Each row is a point on a tangle of strands that fork, close into loops and nearly touch. The rows are in no order.
(in the rows, 100 means zero)
Points whose rows are less than 58.8 apart are linked; no others are. Some points are linked to none.
z382: 83, 80, 116, 109, 64, 69, 80, 49, 134, 93, 121, 99, 95, 75, 88, 87, 103, 93, 99, 96, 91
z902: 97, 114, 67, 107, 101, 93, 112, 96, 93, 101, 111, 86, 74, 99, 88, 142, 101, 110, 99, 106, 117
z834: 106, 75, 78, 88, 98, 93, 115, 98, 99, 90, 103, 86, 92, 86, 94, 106, 135, 93, 105, 117, 85
z946: 102, 97, 73, 111, 84, 84, 87, 88, 106, 101, 120, 69, 110, 88, 89, 122, 108, 106, 105, 92, 121
z42: 105, 121, 92, 92, 103, 147, 113, 115, 104, 108, 80, 70, 99, 112, 119, 99, 98, 114, 94, 106, 119
z210: 121, 77, 110, 99, 88, 123, 107, 91, 95, 110, 96, 91, 114, 95, 133, 92, 124, 108, 115, 118, 75
z783: 115, 77, 92, 102, 112, 99, 108, 106, 99, 89, 108, 77, 99, 73, 117, 113, 95, 105, 112, 89, 105
z418: 102, 126, 145, 99, 106, 94, 97, 75, 91, 121, 89, 114, 105, 114, 90, 90, 104, 75, 112, 121, 103
z356: 107, 72, 154, 99, 100, 65, 89, 78, 106, 117, 110, 131, 96, 100, 91, 65, 118, 81, 114, 119, 63
z83: 92, 91, 126, 77, 97, 74, 97, 104, 86, 103, 103, 153, 99, 97, 76, 76, 123, 92, 105, 116, 62
z750: 91, 95, 119, 86, 140, 89, 104, 141, 78, 79, 93, 105, 113, 110, 101, 91, 82, 82, 98, 79, 88
z718: 94, 94, 56, 103, 107, 123, 116, 109, 109, 107, 94, 77, 87, 105, 112, 122, 98, 97, 106, 92, 136
z937: 102, 65, 131, 88, 94, 111, 70, 59, 106, 113, 124, 83, 124, 81, 129, 89, 112, 105, 124, 87, 96
z444: 92, 113, 131, 79, 139, 91, 101, 137, 76, 92, 102, 127, 110, 124, 90, 96, 85, 77, 96, 98, 97
z259: 113, 71, 95, 107, 67, 87, 85, 46, 112, 114, 109, 101, 100, 64, 109, 95, 117, 109, 93, 107, 93
z380: 111, 97, 123, 94, 118, 117, 105, 111, 87, 104, 99, 82, 127, 97, 133, 83, 81, 97, 121, 97, 99
z998: 100, 135, 100, 104, 106, 140, 100, 92, 112, 104, 93, 83, 115, 110, 110, 103, 93, 116, 108, 98, 127
z909: 118, 84, 73, 96, 82, 134, 108, 95, 101, 125, 103, 63, 115, 96, 114, 96, 132, 120, 105, 122, 123
z488: 84, 122, 113, 125, 105, 82, 71, 90, 104, 82, 111, 125, 101, 123, 84, 129, 91, 90, 107, 101, 100
z649: 109, 54, 111, 93, 85, 114, 97, 68, 108, 114, 118, 75, 110, 78, 134, 86, 119, 105, 122, 107, 85
z773: 85, 127, 108, 120, 111, 86, 83, 112, 96, 82, 114, 104, 104, 123, 97, 125, 79, 101, 105, 90, 111
z772: 105, 98, 65, 121, 72, 71, 96, 75, 100, 115, 126, 88, 100, 105, 81, 134, 113, 113, 82, 103, 137
z881: 91, 121, 60, 99, 110, 103, 108, 122, 90, 92, 107, 94, 66, 119, 85, 144, 103, 117, 79, 107, 111
z616: 103, 72, 127, 95, 120, 83, 105, 115, 99, 73, 114, 108, 106, 82, 105, 91, 107, 86, 110, 95, 64
z379: 94, 84, 129, 90, 78, 67, 94, 82, 94, 107, 107, 130, 96, 87, 94, 72, 115, 85, 111, 112, 60
z401: 109, 83, 147, 79, 138, 86, 105, 125, 93, 98, 108, 119, 115, 119, 96, 80, 97, 60, 117, 119, 79
z960: 125, 91, 69, 107, 111, 121, 111, 131, 106, 75, 90, 73, 110, 102, 113, 93, 64, 116, 77, 85, 128
z424: 104, 84, 72, 115, 59, 71, 85, 66, 115, 109, 127, 96, 92, 80, 82, 112, 111, 105, 77, 112, 124
z121: 83, 133, 87, 103, 120, 118, 115, 139, 100, 71, 86, 87, 94, 132, 98, 108, 82, 108, 72, 87, 100
z116: 95, 83, 89, 100, 77, 89, 80, 78, 112, 106, 130, 71, 117, 76, 101, 99, 105, 112, 122, 96, 132
z840: 87, 136, 104, 114, 126, 105, 91, 128, 95, 90, 101, 104, 95, 140, 99, 118, 60, 99, 109, 89, 116
z129: 101, 89, 79, 97, 66, 74, 99, 77, 100, 108, 93, 121, 82, 84, 74, 80, 123, 100, 98, 115, 88
z169: 100, 68, 77, 106, 109, 97, 94, 91, 113, 93, 124, 69, 94, 75, 126, 131, 92, 104, 110, 78, 123
z510: 109, 83, 82, 98, 120, 114, 118, 136, 93, 80, 71, 91, 110, 101, 107, 93, 94, 91, 89, 81, 90
z994: 109, 108, 68, 111, 111, 128, 120, 141, 114, 79, 79, 82, 95, 117, 105, 100, 61, 116, 48, 81, 124
z744: 94, 111, 110, 107, 79, 86, 105, 98, 92, 99, 108, 113, 112, 88, 103, 115, 110, 100, 99, 109, 98
z283: 104, 120, 116, 89, 98, 112, 112, 107, 94, 113, 75, 102, 98, 122, 95, 72, 117, 101, 115, 115, 75
z552: 85, 109, 88, 86, 143, 111, 101, 155, 91, 65, 77, 128, 96, 130, 90, 87, 62, 97, 67, 75, 100
z560: 82, 121, 68, 78, 127, 111, 103, 133, 90, 73, 97, 113, 82, 117, 79, 124, 103, 116, 79, 104, 97
z874: 83, 107, 118, 107, 90, 93, 77, 74, 121, 98, 129, 108, 108, 97, 112, 107, 85, 94, 127, 103, 126
z546: 118, 78, 73, 100, 69, 114, 94, 61, 103, 121, 114, 83, 114, 84, 102, 104, 131, 113, 97, 122, 124
z977: 87, 123, 93, 111, 84, 118, 84, 72, 113, 105, 106, 96, 111, 101, 111, 112, 92, 106, 119, 100, 132
z790: 94, 115, 92, 99, 107, 121, 118, 134, 90, 110, 75, 81, 100, 107, 86, 101, 108, 121, 90, 86, 89
z531: 88, 128, 117, 95, 118, 96, 109, 119, 89, 95, 89, 120, 99, 113, 89, 104, 101, 88, 105, 101, 94
z607: 85, 130, 78, 122, 54, 84, 82, 65, 109, 125, 94, 119, 92, 110, 84, 116, 90, 110, 92, 98, 116
z604: 76, 138, 83, 89, 109, 119, 113, 128, 104, 78, 88, 94, 85, 124, 84, 110, 106, 107, 86, 111, 95
z551: 109, 94, 143, 94, 116, 95, 93, 94, 99, 111, 107, 95, 108, 95, 118, 87, 96, 85, 129, 102, 93
z798: 94, 98, 90, 90, 136, 114, 107, 145, 85, 78, 78, 113, 106, 117, 99, 99, 84, 89, 83, 74, 89
z12: 87, 96, 91, 96, 115, 81, 87, 94, 92, 82, 112, 98, 76, 93, 95, 126, 94, 90, 113, 85, 89
z733: 99, 130, 129, 92, 90, 97, 107, 85, 89, 131, 76, 130, 98, 111, 86, 79, 118, 90, 101, 115, 78
z388: 118, 110, 126, 93, 119, 140, 114, 117, 99, 107, 90, 90, 126, 110, 132, 78, 76, 102, 103, 106, 114
z271: 85, 121, 70, 106, 104, 129, 107, 120, 108, 98, 86, 72, 80, 118, 111, 115, 90, 109, 96, 93, 128
z572: 109, 98, 112, 96, 76, 102, 113, 91, 90, 117, 98, 115, 101, 91, 114, 92, 123, 106, 106, 119, 83
z625: 99, 117, 115, 106, 128, 115, 100, 122, 96, 89, 95, 102, 102, 110, 115, 104, 54, 97, 103, 88, 120
z243: 91, 129, 113, 92, 95, 89, 104, 99, 86, 114, 88, 134, 95, 102, 74, 99, 115, 91, 93, 102, 79
z502: 115, 109, 122, 92, 130, 115, 119, 136, 96, 94, 84, 108, 108, 109, 123, 80, 55, 96, 98, 97, 107
z258: 90, 113, 83, 129, 57, 76, 78, 68, 105, 105, 115, 135, 89, 98, 82, 128, 93, 106, 78, 97, 108
z747: 112, 92, 58, 117, 54, 77, 97, 59, 106, 127, 104, 96, 94, 86, 82, 102, 118, 102, 55, 117, 122
z905: 104, 88, 141, 113, 86, 79, 86, 73, 111, 116, 113, 117, 103, 77, 101, 101, 98, 101, 113, 87, 86
z707: 96, 87, 113, 92, 111, 98, 87, 86, 105, 100, 107, 82, 95, 78, 125, 99, 87, 97, 132, 91, 105
z55: 93, 102, 103, 94, 115, 83, 94, 102, 102, 89, 104, 106, 90, 94, 103, 102, 82, 93, 128, 92, 104
z711: 93, 102, 103, 122, 67, 67, 74, 61, 111, 98, 126, 112, 93, 81, 95, 128, 88, 111, 90, 91, 106
z596: 95, 87, 73, 83, 113, 97, 109, 128, 93, 79, 90, 101, 97, 96, 80, 101, 130, 94, 104, 104, 75
z413: 96, 114, 79, 104, 93, 107, 104, 94, 104, 105, 84, 95, 78, 97, 82, 118, 110, 104, 106, 96, 104
z103: 94, 129, 127, 113, 90, 78, 86, 64, 101, 112, 98, 121, 109, 105, 83, 102, 95, 83, 103, 100, 103
z62: 95, 128, 88, 104, 120, 126, 118, 145, 105, 64, 72, 99, 97, 131, 106, 91, 66, 108, 46, 88, 112
z801: 81, 94, 121, 103, 83, 75, 80, 52, 125, 91, 131, 101, 103, 86, 108, 93, 97, 92, 119, 105, 106
z79: 93, 77, 98, 96, 59, 59, 85, 78, 95, 107, 94, 130, 87, 79, 87, 65, 107, 92, 87, 105, 69
z645: 87, 88, 99, 106, 91, 64, 87, 78, 103, 84, 128, 100, 85, 79, 92, 129, 107, 102, 99, 93, 92
z602: 107, 77, 142, 107, 81, 94, 82, 58, 105, 126, 112, 99, 120, 85, 110, 83, 107, 99, 120, 90, 88
z343: 100, 131, 91, 117, 70, 113, 87, 64, 110, 124, 101, 114, 98, 98, 92, 111, 104, 120, 96, 99, 123
z44: 108, 76, 161, 95, 116, 73, 96, 107, 99, 107, 114, 117, 116, 107, 88, 75, 117, 75, 118, 108, 73
z176: 112, 86, 97, 103, 116, 120, 105, 117, 98, 91, 104, 77, 118, 82, 130, 95, 80, 103, 105, 85, 108
z516: 100, 106, 116, 79, 145, 119, 120, 149, 85, 103, 65, 114, 101, 133, 93, 56, 87, 87, 88, 91, 83
z883: 100, 107, 69, 103, 69, 96, 110, 81, 96, 120, 88, 104, 83, 93, 78, 96, 122, 109, 97, 112, 103
z971: 108, 112, 122, 83, 126, 127, 113, 135, 96, 105, 76, 114, 99, 127, 90, 70, 109, 91, 113, 112, 76
z389: 114, 81, 72, 89, 96, 129, 122, 121, 87, 117, 85, 59, 107, 105, 118, 87, 120, 117, 104, 112, 103
z412: 102, 78, 89, 98, 87, 71, 102, 78, 102, 92, 113, 82, 82, 73, 85, 123, 124, 94, 89, 107, 87
z256: 110, 71, 120, 84, 130, 101, 109, 133, 88, 85, 93, 117, 97, 98, 109, 76, 105, 90, 116, 102, 65
z595: 120, 95, 65, 106, 61, 107, 105, 59, 102, 136, 106, 84, 102, 87, 85, 104, 128, 114, 68, 121, 121
z144: 112, 77, 97, 97, 119, 117, 116, 132, 88, 92, 83, 98, 104, 96, 120, 89, 102, 91, 108, 96, 68
z99: 122, 106, 80, 118, 114, 123, 106, 121, 121, 85, 100, 93, 99, 100, 106, 117, 80, 119, 92, 92, 121
z767: 109, 97, 75, 92, 120, 136, 125, 142, 96, 95, 66, 81, 95, 110, 101, 84, 103, 108, 79, 84, 92

A tip is a point with one link. Name the tips that can be reached along the links from each point below, in the order of the rows.
z44 -> z83, z401, z99
z773 -> z382, z718, z488, z169, z596
z767 -> z616, z552, z790, z103, z516
z649 -> z744, z905
z747 -> z116, z389

A piece is all that can be reached along the links. How many separate loops has the piece of each point below (a circle has one, a figure eight two, a Y none), and how many tips (points with one link)?
z380 -> loops 1, tips 5
z616 -> loops 0, tips 5
z210 -> loops 0, tips 2
z994 -> loops 0, tips 3
z747 -> loops 0, tips 2
